Each row is a point on a tangle of strands that fork, close into loops and nearly touch. The rows are in no order.
In the rows, 128 means zero.
Two points are linked if the straight distance between their rows is under 130. Some points are linked to none.
Zur: [112  93 142 107 146 117  87 131 103 151 152 128 126 130 163 125 144 171
  81 104 138 107 131  87  84 138 157 137 123 115 135 207 128 144 190 107]
nabab: [ 98 164 191 128 144 139 106  88 102 149 131 137 103  87 130 110 166 169
  95  87  98 131 163 179 101 154 128 165 178 128 181 192 152 131 159 118]
dozo: [129 198 147 133 142 131 212 139 146 103 120 119 143  62 108 145  60 140
 172 112 106 109 174 146 167 137 159 129  73 144 106 101 131 122 132 130]
riden: [119 119 144 111 100 105 114  89 120 120 144 130  85  81 111 160 150 166
 183 113 179 107 126  85 135 143 107  85 134 131 151 189 168 146 110 112]
num: [144 136 141 152 101 119  90  98 102 127  95 125  78 100 103 150 180 154
 214 128 154  92 149 168 132 144 150 149 140 124 171 160 156 145  98 154]
Zaze: [135  91 110  83  73 137 108 142 128 118 148 113 148 108 113 149 185 207
 150 113 191 119 112 103 116 141 122  99 136 156 157 203 130 150 114 132]
pebu: [ 95 112 138 113 120  95  92 117  99 139 140 147 128 148 163  81 148 116
  66 148 128 148 118 150  90 106  89 174 155 124 124 121 145 101 143 109]
meril: [129 223 145 116 140 142 155 157 139  99 111 107 155  95 127 127 114 164
 144 110 149  97 171 119 119 151 168 109 129 162 167 206 128 135 145 135]
Gibid: [106  91 117 133  93 129  62 138 138 135 101 109  82 151 117 132 223 136
 169 140 167 117 127 123 134 111 127  89 137 123 191 176 172 122 103 141]
zotom: [ 81 147 147  72  69 105 155  89 152 133 116 174 164  89 111 134 138 136
 108 131 133 144 135 120 160  73  89 103 117 150  80 143 122 112  75 126]
mik: [138  75 128 147 116 155 119 129 116 136 144 133 147 179 125 102 198 108
  59 126  96 152 102 169 127 112 135 155 153 141 120 108 115 119 131 141]
vapom: [156 119 124  83  77 140 151  80 103 141 139 126 132  83  67 142 157 202
 174  88 141 108 126 164 143 172 156 160 133 152 130 157 132 156  98 153]
Neru: [111 198 106  96 107 145 175 149 143  74 127 113 194  97 102  76  98  94
 128 146 139 163 170 174 123 123  79 166 131 146  95  69 129  94 119 161]
Kuzu: [166 162 129 187 158 156 155 179 119 112 123 138 131 119 160 155  64 107
 102 118  75 142 149 163 133 166 205 151 140 110 115  79  94 105 169 144]
duvu: [147 192  87 131  93 119 109 177 139  70  97 101 166  91 154 110  89 112
 175 161 162 140 154 139 112 125 113 150 118 140 109  92  96 101 117 165]
besi: [ 82 108 118 129 114  86 101  75 111 167 123 155  53 119  98 149 168 111
 186 144 151 106 124 130 153  93  75  97 136 110 154 133 189 142  85  97]
Sumur: [112 141 127  71 140  89 137 143 138 123 148 129 157 120 149 124 101 155
 123 148 182 121 120  68 104 123  85 106 105 133 138 176 147 139 131  91]
tekev: [137 123 128 107 171 142 101 144  83 139 160  87 120 159 131  96 159 161
 107 105 145 116 134 141  92 168 135 168 147 137 181 169 170 128 173 118]
suni: [119 102 159 115 129 127 115 109 145 174 126 188 145 120 199 167  84 175
  98 131  71 108 160  96 128 116 164 153 131  91  24 117  88 161 126 118]
Mizi: [146 202 142 138 124 122 101 166 114  98  99 112 129  89 159 131 133 168
 153 118 169 110 165 111  94 162 177 135 132 142 180 207 131 129 170 137]
Tatig: [ 98 140 110  59 156 118 132 105  99 133 161 106 108 124  98 115 140 161
 165 120 191 107 132 126 120 156  73 119 141 158 193 183 206 153 120  88]
Vatof: [115 166 157 112 130 102 150  75 113 133 136 153  75  63  96 150 114 148
 180 111 143 102 131 114 155 149 129 106 115 128 135 157 161 144 111 115]
galis: [ 93  54 133 127 102  94  40  83  78 172 114 143  72 134 134 108 218 156
 128 120 133 123 127 143 105 113 106 151 146 111 145 155 147 130 132 119]
fubu: [139  99 136 121 137 171 203  81 136 145 150 110 123 145  48 136 139 106
 127  94 107 128  97 140 185 130 113 106 147 172 138 111 133 157 113 127]
dalot: [128 159 134  76 145 124 131 109  96 130 146 103 117 107  89 130 153 169
 187 121 179 109 138 158 113 171 107 154 150 155 182 175 191 139 121 130]
fomen: [138 137 113 146 193 151 131 156 113 121 178 100 139 171 152  98  90  70
  85 138 106 140 141 140  94 163 129 151 143  99 132  68 135 102 180 114]
Bigal: [163 110  82 128 125 127  98 202 169 111 101  78 103 169  96 137 181 108
 205 127 146  86 137 154 102 147 145 101  85 110 202 129 137 130  99 150]
malin: [149 143 120  91 119 110 176 105 121 114 145 130 143  96  92 149  82 159
 197 123 149 112 124 126 147 151 114 141  90 141 108  97 130 150 104 140]
goko: [100 174 198 139 151 129 162  51 127 140 124 162  83  45 119 155  93 159
 150  98  82 105 148 121 160 143 142 113 119 106 142 182 147 148 122 105]
dozab: [163 144 126 182 186 174 144 172  99 118 159 126 118 163 148 124 100  88
  98 130  77 140 143 175 125 177 178 172 137 102 129  57 110 110 169 130]
buge: [106  79 142 155 150 106  76 100 115 148 124 127  36 144 126 145 158 108
 138 128 130 111 114  73 150 100 122  63  90 104 139 165 169 132 132  96]
Pelak: [142  72 134 170 151 112 123  95 123 156 129 149  72 150 118 154 119  96
 119 136  91 139  91 112 157 103 131 104 101 108 110  90 125 130 127 105]
korap: [127 102 111 107 148 129  97 133 105 140 166 102 123 169 115 110 157 131
 110 124 160 133 108 113 108 123  91 135 128 145 163 150 157 119 152 113]
fut: [120 155 155  89 126 126 178  68 111 150 144 142 117 122  87 124 145 136
 131 108 121 130 117 169 160 128  93 151 156 159 143 125 181 137 101 119]
Rinuv: [ 94 114 137 151 133 100  88 108 103 148 119 143  97 157 131  88 169  85
 107 152 109 138 127 174 122  87  99 167 163 120 127  82 152  98 103 115]
fol: [121  88  81  84 141 130 119 159 139 122 162  88 152 190 101 119 135 131
 125 141 186 136 104  88 104 137  52 114 111 155 157 143 133 143 127 113]
Lela: [103 170 113 112 156 108 123 125 122 103 159 153 156 116 168  83  71  85
  82 160 125 158 137 149  83 129  98 169 155  74  78  61 136  99 138 121]
naf: [157  73 134 115  99 176 142  97 102 161 143 134 167 130 104 146 168 216
  82  82 109 118 108 152 120 162 192 155 157 135 117 177  97 157 143 139]
kabu: [138 190 144 125 104 154 173 129 147  88 110 115 140  80  90 139 125 151
 164 109 149 112 159 115 169 129 158  82 112 178 141 186 123 133 124 138]
Mes: [171 107 114 123 130 157 146 154 166 138 142 145 186 143 160 160  45 155
 107 120  96 111 138  92 131 149 177 136 107  97  40  96  53 156 142 133]
bude: [164 104 129  73  88 148 158 107 102 154 147 137 187 115  96 127 133 212
 129  97 112 111 116 152 128 162 163 159 133 140 100 135  99 161 117 153]
nitog: [ 96 173 133 141 177  66 114 126 108 131 138 139  78 110 180 120  53  86
 139 152 134 130 133 108 102 124 100 153 123  92 127  90 170 111 143  82]
dera: [144 145 120 153 167 149 167 127 131 123 128  91 109 156  85 128 149  88
 164 117 108 115 133 180 167 137 134 139 141 151 180  94 161 138 126 139]
fefe: [175  79 144 127 131 177 161 100 100 169 165 135 118 135  94 151 131 191
 107  77  97 107 119 166 128 188 186 152 147 119 126 153 120 162 162 139]
puz: [104  99 176 191 153 117  84  96 112 148 109 141  57  99 158 121 150 123
 102 113  89 128 135 106 127 124 154 106 129 105 144 172 126 121 177 100]
Bimez: [ 78 122  79  66 125  85 108 139 109 148 147 117 116 160 111 120 158 128
 182 173 193 109 119 143 111 104  38 135 138 132 164 133 183 127  80  98]
Gan: [147 105 150 155 118 138 129 124 127 144 119 165 150 126 163 145 135 134
  66 131  85 143 117 135 126 105 173 131 137 116  86 135  90 127 139 128]
kam: [ 97 134 146  70 109 115 176  75 130 141 138 145 156 115  98 117 132 124
  99 109 126 143 107 131 150 102  84 125 139 157 108 128 136 132  95 115]
kamo: [104 152 129 105 154  72  84 145 106 130 138 129 106 115 175 115 108 142
 126 152 171 127 131  79  81 124 110 121 112 112 143 178 153 110 156  93]
kun: [109 125  90 161 170  71 102 125 114 123 125 117  66 134 175 113  72  72
 147 171 127 134 130 130  89 108 104 154 103  76 104  56 160 113 124 104]
telig: [114  81 145 174 181 122  61 158 101 130 126  85  66 191 150  98 175  90
  72 127  86 144 118 127 134 111 152 104 111 117 130 124 136 101 157 118]
luz: [138 107 124 168 125  96 123 116 128 123 119 166 103  99 188 148  54  98
 114 160 100 148 107 107 108 109 154 134 109  75  65  73 107 126 121 113]
Zubi: [124 101 101 123  69 140  81 161 147 131  97  99 126 169 111 123 224 134
 184 140 153 118 114 164 123 106 130 124 142 150 181 139 128 122  97 178]
Sena: [137  90 136 177 150 142  94 149 110 140 136 124 111 171 148 101 165  93
  64 127  87 152 115 161 121 122 156 148 136 112 125  99 116 101 151 121]
kadon: [144 143 103 121 113 138 160 150 163 107 122 134 193  95 152 129  25 139
 131 134 116 119 140  90 131 135 152 130  97  90  36  77  73 142 129 146]
laf: [109 111 102 156 141 106 105 136 123 148 104 126  86 152 142 115 160  69
 162 159 108 130 126 188 134  86 120 160 127  91 147  63 148 115  99 130]
Vaku: [ 85 155 172 139 193  98  80 121  70 162 149 126  65 120 162  76 126 130
 115 126 113 113 148 139  78 144 109 157 151 105 165 153 169 104 181  89]
gike: [150 187 154 182 120 109  85 143 111 110  82 129  93  87 147 137 134 155
 162 123 130 116 159 156 105 167 182 143 143 136 174 162 123 117 152 147]
Sapav: [115 166 109  84 132 138 116 163 137 102 143 116 197 155 169  84 136 128
  68 167 160 151 131 127  85 122  83 154 152 145 133 147 121 105 153 129]
vomu: [101 121 152 101 151 117 116 122 105 158 149 152 141 140 167  98 138 142
  56 124 111 124 137 126  86 127 134 161 157 119 125 157 134 122 167 104]
mevi: [120 187 193 166 150 137 146  84 125 121 102 139  64  55 121 149 121 134
 149 102 106 108 161 123 153 158 166 107 138 125 170 211 142 126 145 102]
tifim: [118 116 116 133 165 128 116 133 113 117 173 136 146 152 164  85  92  68
  67 160  99 148 128 141  87 124 110 148 139  95  86  59 125 104 148 108]
meri: [144 109 133 163 136 161 155 151 163 108 127 106 151 168 130 131 159  86
  58 109 108 143 107 114 150 105 142  92 128 151 138 129 101 115 163 130]
Sig: [162 111 137 160 131 162 155 156 154 126 109 127 177 145 158 170  92 132
  85  98 104 118 134  70 127 124 178  77 100 138  92 149  64 144 161 137]
Satid: [180 124 118 178 120 142 149 176 181  88 100 107 152 139 112 163  97 116
 161 110 144 142 115  66 149 136 156  57  76 135 128 136  70 139 138 144]
nozu: [170 198  97 159  98 141 134 182 136  72  90 104 179  93 153 118  92 128
 139 136 133 144 169 160 119 141 168 163 122 135  97  98  71  93 143 183]
sopep: [157 128 161 156 141 175 164 112 132 159 113 171 117 100 137 183  90 184
 118  91  58  94 154 119 161 151 215 116 127 114  88 166  96 172 155 137]
Ket: [135 161 113  99 145 111 131 125 115 105 155 138 155 109 146 102  65 114
 131 154 112 138 138 169  92 157 123 207 148  85  77  57 131 112 121 146]
tuki: [158 148 159 186 117 143 119 138 110 120  94 140 100 107 146 144 134 161
 130 109 108 122 137 147 134 155 209 134 138 126 153 163 103 120 163 145]
Debe: [168 108 141 122 162 171 186  99 102 148 163 110 114 132  63 143 118 165
 139  91  94 104 123 192 144 198 159 158 148 144 147 124 157 167 141 135]
Buvul: [101 149 106 119 141  67  85 145 113 125 129 136 106 116 202 108  65 113
 131 176 175 140 123  91  76 124 112 150 109  89 116 128 143 110 147  95]
gume: [102 130  91  86  88  90  76 143 118 143 115 135 113 127 130 124 175 139
 203 171 191 112 131 149 108  93  66 142 142 123 150 118 159 113  65 139]
mabos: [149 193 120 152 109 141 184 164 159  80  95 106 154  72 118 132  76 113
 174 121 139 138 157 117 158 129 146 107  82 155 105 107  95 111 132 152]
gaf: [159  78 112 105 155 136 164  99 103 151 193 150 131 156 109 136  58 123
 145 138 105 121  91 142 123 163 107 168 110  87  85  51 124 149 129 118]
dabul: [ 82 147 112 106 124 127 155 132 168 119 131 112 122 150 100 142 127  77
 169 145 171 130 111  95 171 101  63  67 143 159 173 121 163 122 102 115]
Bure: [122 160 173 183 167 121 113 117 119 132 118 138  63  90 154 145  97 123
 125 112 107 104 146  93 120 142 176  97 124 107 161 195 134 134 180  97]
mosu: [108 219 113 106 100 121 145 145 142  84 101 125 156  78 131  99 103  97
 139 147 148 166 152 141 139 103  93 141 116 143 109  92 118  87 103 155]
diza: [ 89 148 139 123 107 111 141 110 150 112 107 158 146 115 155 113 125  78
  66 146 113 162 123 118 130  67 103 119 146 130  94 111 108 100 110 111]
pov: [127 118 120 159 103 128  56 129 131 117  95 122  63 110 112 142 214 148
 214 125 167  93 145 155 125 147 156 114 134 109 204 180 155 134 103 149]
kobun: [106  53 125 130 125  95  66  93  92 161 131 131  61 157 122 127 181 122
 115 122 128 122 110 122 133  99  96 120 112 112 136 135 159 128 127 112]
Pofom: [105  65 151 115  99 138 135  90 128 150 137 160 129 154 120 118 195 105
  47 130 102 146  90 136 146  84 121 128 146 150 107 135 112 121 127 124]
motar: [139 161 106  79 144 124 167 134 134 106 164 118 189 121 133  99  61 137
 127 135 129 119 131 136 104 157 102 168 124 113  91  81 118 136 146 137]
Domad: [111 151 112  86  82  72  81 120 105 129 126 159 125  94 138 124 127 147
 175 167 190 137 119 125 105  97  74 140 132 129 117 125 143 114  76 120]
vebo: [151  78 106 125 131  89 134  84 103 154 148 168 104 138 129 145  64 123
 161 160 107 123  96 129 124 127 103 160 101  82  64  42 129 143 109 120]
suvu: [118  95 113  80  87 145  93 144 124 138 139 107 162 141 115 115 208 179
 107 131 182 145 107 125 111 131 105 132 161 176 166 189 133 130 122 145]
sibib: [136 153  96 107 118 135 176 146 142  89 145 109 192 133  98 104  82 109
 156 135 147 131 144 140 135 147  83 156 123 149 107  63 100 134 126 160]
ton: [123 122  84 156 124 111 120 129 146 129 104 122 107 155 131 129 127  54
 150 155 143 140 123 150 139  85  92 132 119 107 124  55 137 118  87 130]
sida: [102 160 172 190 151  99  86 135 117 153 104 160  67  83 215 127  74 116
 105 136  87 137 152 117  96 142 174 150 136  88 120 130 113 114 166  97]
ditab: [127 169 138 147 111 101 110 136 141 108  96 138 112  77 162 139 125 128
 144 135 154 134 124  92 137 113 152  98 117 137 138 156 118 118 128 123]
Dibef: [160 176 105 197 127 151 131 179 129  83 104 126 156 100 166 123  80  87
 111 152  99 159 152 168 122 157 181 166 146 112  94  60  84  91 147 172]
muzim: [119  37  88  86 130 124 100 153 151 116 160 107 155 197 104 121 130 110
  99 134 164 143  92  64  88 111  45  99  99 144 125 131 113 127 131 118]
Zumu: [126 175 135 127 104 120  78 163 112 108  94 135 153 118 172  96 172 156
  95 141 150 143 138 148  95 129 148 164 167 149 162 190 114 103 155 154]
poki: [108 158 159  75 125 131 158 102 114 149 159 160 168  99 138 121  95 172
 113  96  89 121 142 155 122 139 147 181 144 109  91 123 132 138 117 122]
Gato: [ 89 142 109  87 156 129 133 137 145 100 158 129 192 158 154  76 131  98
  31 163 137 165 128 129  84 115  69 146 167 140 105 122 132 120 155 106]
Savoz: [127  72  94  99 122 106 112 128 148 119 148 127 159 167 138 119 105 116
  83 156 148 146  92  80  89 113  79 117 105 109  90 107 104 124 146 113]
kisef: [140  78 122 134 155 116 155  96 138 136 160 132 116 158 117 148  83  77
 106 128 114 140  86  84 150 114  98  94  85 100 101  81 126 132 127 101]
zofim: [172  74 125 135 106 148 140 120 138 142 138 122 139 152  85 154 138 143
 124 106 118 127  86 113 135 144 135 106 107 134 130 129 102 142 122 146]
Luvef: [126  89 103  64 118  98 126  97 127 140 172 160 161 139 157 117  85 138
 101 150 139 122  93  98  85 123  98 157 111  97  63  98 120 140 132 117]
sifa: [109 137 203 176 144 144 147  94 145 162 101 184 135  93 175 168  94 148
  83 116  48 131 165 113 161 103 175  90 140 121  78 150 102 148 130 118]
dumag: [152  98 135  76 169 156 183 112 109 161 195 157 148 146 119 131  53 153
 108 110  88 117 114 158 120 182 141 190 132 102  79  73 130 157 134 122]
movip: [154 103  62 134 131 125  91 194 156 104 112  78 150 188 122 108 133  99
 183 149 167 124 125 127  86 137  87 140  97 109 160  85 114 123 100 153]
zedel: [114 125 112 103  93 146  74 157 127 123 114 107 153 165 125 104 218 137
 126 149 169 140 117 150 115 110 107 145 171 166 183 154 138 113 122 145]
Pof: [ 84 157 111  63 147 111 132 143 118 135 156 111 130 117 117 123 144 145
 122 147 191 135 123  98 112 133  59 114 140 158 175 195 179 133 124  87]
vuni: [103 166 158 123 169 134 179 111 147 122 137 158 160 108 161 121  72 111
  92 126  84 132 150 120 149 105 139 131 129 109  85  93 128 127 118 104]
roba: [ 73 126 109  67  73 131 133 145 169 115 120 138 166 136 105 137 166 119
 116 160 180 155 101  94 145  85  55  88 154 180 139 150 123 111 108 130]
kig: [156  98 124 139  78 122  84 112  84 163 112 134 125 136 125 118 195 169
 143 132 131 127 116 184 111 139 143 191 157 128 142 128 124 128 101 158]
Negen: [105 159 160 175 185  85  76 149  94 141 123 132  66 117 198  84 103 102
  92 137 105 140 150 129  83 134 141 158 140 102 148 120 131  93 172  97]
difet: [116 196 134 102 136 126  95 177 109 104 127 120 191 134 187  76 143 156
  85 147 148 148 158 153  71 138 120 185 168 137 140 161 127 103 161 138]
Guze: [180 111 141 170 127 153 164 109 135 131 129 141 107 111 103 181  95 156
 144 101  86 113 108 115 172 157 208  92 105 116 118 158  99 149 156 129]
nuze: [137 122 123 114  95 118  95 104  81 157 111 126  98 125  98 134 200 168
 195 128 126  94 142 212 108 139 136 198 150 121 164 126 161 144  90 165]
Kiseg: [ 80 122 147 135  71  90  94  78 129 169  97 175  74 107 105 151 174 106
 166 142 142 137 118 130 159  77  90 107 150 129 140 116 157 108  70 127]
mepes: [156 187 152 151 162 126 199 122 123 112 131 137 101  75 123 162  36 130
 181 124  88 113 142 141 165 158 173 129 100 120 121 101 135 130 141 130]
leba: [165 109 126  99  78 131 114 132 119 132 142 115 172 122 135 146 156 216
 140 104 159 109 120 107 100 152 165 135 123 132 134 203 106 162 144 144]
las: [114 151 144 147 179 121  80 132  76 138 140 104  77 147 147  86 165 139
 139 125 136 112 152 154  82 155 124 164 144 118 191 163 175 113 173 118]
podo: [133 177 146 159 112 148 132 147 121 114 105 149 161 116 151  91 164  84
  69 130  95 167 136 198 139 112 155 155 172 143 115  91 102  85 128 150]
Sumod: [165 139 123  93  80 126 132 136 125 126 128 140 199 121 144 135 114 192
 130 119 148 112 130 128 105 149 160 146 115 133  93 142  83 141 125 154]
dugeg: [121  74 104 154 115 152 111 173 196 124  86  94 126 207  92 131 170  61
 152 124 130 143 107  94 154  98 103  62 107 123 157  90 121 118  98 150]
Firib: [119 119 135 132 119 111 119 112 144 151 119 189 148  89 204 152  48 137
 100 155  87 124 139 101 108 106 168 154 125  70  31  85  85 144 111 117]
Gen: [108 150 121 103 128 145 146 122 132 114 151 135 176 160 119  72 154  81
  57 139 119 162 124 168 130 107  71 152 181 148 121  82 136 104 123 129]
refa: [175 107 122 166 131 157 183 143 162 121 121 121 156 125 119 181  75 152
 127  98 105 117 108  77 152 148 189  73  75 127  99 141  58 151 147 142]
beza: [105 126 130  76 121 137 182 121 173 113 139 130 233 117 119 121  60 167
 109 105 124 106 160  77 158 114  90 107  86 136  54 111 103 163 114 124]
zufi: [ 92  92 170 160 113 118 118  90 133 150 101 166 105 125 129 125 193 107
  58 120  93 147 113 139 155  84 138 112 154 153 131 147 123 120 140 113]
nodi: [156 127 142 100 121 163 172  72  95 132 140 104 117 103  43 151 141 176
 160  89 119 104 130 183 159 172 148 147 149 168 144 126 158 163 112 150]
mager: [133  74 118 201 163 138  77 167 140 123  80  84  80 198 141 103 169  74
 101 140  64 170 116 131 143 101 158  99  90  98 124  88 116 102 126 141]
Sagig: [139 180 135 141  86 131 110 141 113 114 101 131 156 116 143  97 170 136
 109 137 130 150 133 170 122 110 140 171 168 153 132 139 104  99 124 162]
Sipe: [141 145  96 147 101 131 109 163 140 120  84  94 116 159 114 119 208 108
 181 142 128 117 141 200 134 113 145 161 151 135 188  98 128 123 102 182]
peri: [122 127 166 147 126 113 136  87 149 151  91 166 147  89 171 180 100 155
 108 125  91 122 145  63 154  95 170  77 113 122  65 165 104 152 124 116]
pog: [134 127  59 169 134 123 109 178 172  97 102  94 140 174 132 108 120  38
 158 167 151 140 130 137 115 107  80 132 107  87 129  59 115 117 111 146]
tig: [141 158 132  95 156 142 122 125  85 119 134  93 132 119 103 112 147 181
 148 105 160 110 151 158  92 188 142 170 152 149 196 185 174 138 168 125]
vuru: [145 128 139 144 186 175 199 104 148 121 151  85 106 168  51 130 126  93
 141 111 107 112 111 141 184 139 124 101 139 173 177 117 171 157 140 112]
Ramig: [ 98  93 130 113 123 120 111  81 117 145 153 134  60 116  89 156 164 142
 182 129 184 103 127  96 147 119  88  86 135 124 166 171 201 152  95  93]
Tulum: [158  90 136 137  75 140 102 109  93 152 126 146 151 126 127 127 197 182
  96 106 121 140 118 164 107 152 173 163 157 142 127 172 106 132 134 159]
Ronik: [145 106 142  88 165 168 216 104 131 149 183 132 175 135 108 141  72 164
 102  88  81 112 114 145 148 165 156 157 136 125  95 108 118 168 138 116]
nupat: [124 160 157 108 180 133 203  86 101 137 167 125  99 109  76 132  94 117
 143 114  93 120 129 173 161 151 117 157 146 142 146  99 194 141 115 105]
vuvol: [136 137 177 139 155 164 146 125 123 178 123 195 146 113 173 169  82 172
  99 107  60 120 174 137 150 140 193 149 145 105  63 133 100 154 133 114]
nefaf: [136  96 103 116 145 110 127 117 104 144 156 105 119 173 122 126 125 124
 152 133 137 112 112 127 112 131  87 147 121 118 138 100 157 135 123 108]
kapo: [123  72  99 160 131 126  99 159 165 124  95  93  91 181 115 144 155  81
 168 132 148 132 101  81 142  89 107  52  77 119 147 117 145 115 104 115]
movog: [116 171 150 131 100 112 122 115 149 128  85 146 153  64 162 149 110 165
 141 115 139 120 152  82 138 102 167  83 109 132 100 185  98 135 109 134]
taso: [136 148 112 165 170 134 159 147 151 100 130  92 124 156 126 121  91  59
 133 132 142 137 122 105 143 135  90  99 102 116 145  86 121 123 143 122]
pas: [157  47 116 178 148 158  97 154 136 148 101  99  92 201 100 118 177  96
 125 120  57 144 102 139 160 133 155  92  82 101 134  95 126 131 115 138]
vov: [114 139 131 158 118 104 114 152 173 112  85 134 137 114 175 142 138  96
  96 153 145 149 117  62 132  77 143  69 109 137 128 172 101 122 135 116]
Mepe: [ 95  91 171 190 141 111  97 106 124 147 106 153  54 118 143 117 190  90
  65 117  87 137 121 109 156  89 142  83 130 125 135 155 138 112 156  99]
digud: [135 155 121 143 142 139 123 144 113 115 107 101 111 159 108 109 181 122
 146 125 128 119 144 194 123 139 142 165 158 144 186 116 156 124 133 146]
Rupum: [164 182 138 181 165 144 177 172 125 105 105 144  98  88 142 173  49 123
 157 119  80 130 149 151 148 166 208 148 111 117 116  95  98 124 162 150]
rek: [133 151  91 138 102 135 156 143 163  91 117 129 200  79 133 100  65  92
 114 158 124 148 159 123 124 117 116 129 107  98  28  57  83 116 125 161]
nuz: [137  88  77 105 121 141 122 186 160 117 139  82 170 198  84 122 149 126
 185 131 192 124 112 112  93 143  64 135 118 140 169 122 114 147  83 142]
fivom: [134 105 126 119  92 176 154 111 148 142 122 105 134 159  64 131 185 114
 138 104 131 135 108 156 173 121 122 123 166 173 161 123 138 136 100 167]
sed: [113 184 129 131 105  73 105 123 111 112 107 153 113  64 165 141  97 140
 178 152 171 138 141 100 118 118 119 126 110 120 127 129 129 110  99 122]
Rubo: [132  83  98  97 144  84 106  90  99 159 160 138 111 160 133 117  85 123
 141 148 155 123  96 113  93 122  86 153 109  93  95  89 155 132 121 113]
lek: [130 146 142 175 138 136 141 149 176 115  86 122 160 129 183 158 108 107
  74 123 119 132 138  71 133  92 168  69 114 135 103 158  83 130 158 123]
sesa: [151 144 133 129  70 144 169 133 163  99 125 114 141  88  80 151 134 146
 179 107 150 119 130  90 174 128 149  57  96 181 120 156  92 138 100 158]
Nama: [145 122 119 112  58 133 131 147 153 109 137 117 135 103  94 168 145 149
 205 122 188 122 123  94 148 124 122  61 115 169 133 149 107 129  75 158]
Sunel: [154  84 129 144 161 164 173 101 146 124 158  99  96 138  71 152 123 124
 125  96 134 109 108  71 158 149 126  55  97 147 160 167 155 156 141  98]
Tikub: [ 81 196 131  79  90 107 146 128 149 110 107 150 168  85 126 118 124 130
 135 141 155 151 148 114 151  83  76 116 120 155 105 136 123 101  78 123]
sop: [151 159 130 144 130 176 157 163 116 105 137 139 190 137 149 108 128 116
  67 112  81 146 157 188 117 146 178 168 171 142 107  96  73 111 150 154]
keti: [ 76 143 116  40  95 113 138 127 148 130 149 133 144 112 100 136 156 145
 115 147 189 143 116  87 137 109  54  88 155 176 154 183 159 122 103 100]
Vire: [124  83 118 144 158 104  92 158 151 129 126 100  55 159 126 151 139  91
 142 128 154 119 106  56 154  97  99  42  73 124 141 151 162 115 126  91]
rigug: [130  81 141 153 204 159 147  99  93 162 167 103  81 181  93 110 138  95
 106 114  75 120 118 165 139 129 119 135 128 126 146  94 169 139 137 105]
nafi: [167  56 108 140 104 166 110 175 176 111  93  94 154 195  75 133 171 110
 153 116 128 143 112 112 144 127 114  92 108 137 151 110  91 129  93 163]
mudot: [159  95 134  98 129 160 186 119 142 148 153 149 198 145 131 146  66 169
  93 109  82 108 122 118 152 146 151 150 124 112  41  90  72 174 128 137]
dudu: [ 93 106 107 108  73 111 111 120 149 111 111 150 143 149 137 110 168  86
  86 159 154 158  97 110 137  63  72 113 144 155 121 114 110 103 114 129]
Keri: [104 161 108 113  94 136 142 145 159 104 122 113 125 113  97 136 136 115
 201 142 187 118 130 109 172 114  89  72 132 173 164 126 147 115  95 148]
Viso: [161  92 149 193 154 134 134 112 124 137 129 129  73 131 113 156 109 107
 123 121  89 124  89 108 173 130 173  93 100 112 124 134 123 133 146 110]
Vev: [163  95 113 156 102 162 125 183 185  98 106  99 149 157  82 151 157 117
 150 105 154 139  99  85 153 141 144  52 103 171 160 155  91 134 123 155]

A tip is a point with one link. Name the tips that can be reached along the links from each point below, in the order of the rows.
podo => Gen, sop
sopep => galis, Bimez, luz, kisef
Rupum => mabos, nupat
laf => Zur, kun, diza, sida, rek
sesa => tuki, dabul
nuze => fivom
goko => Kiseg, pas

How many points has the smallest loop of links through each point below? Write none if it is on no loop.
Rubo => 7
pov => 14
Guze => 11
vapom => 6
Neru => 13
dumag => none
nafi => none

A fork is a point with three links, a tip a point with one. Leave the first point through the second and follow the links. Name the first fork or tip that comes.
puz / Mepe => pas
fomen / tifim => mosu
naf / Tulum => Zubi
kadon / Mes => Rubo
Sena / mik => Kiseg
Zur / vomu => fol
movip / pog => Zur
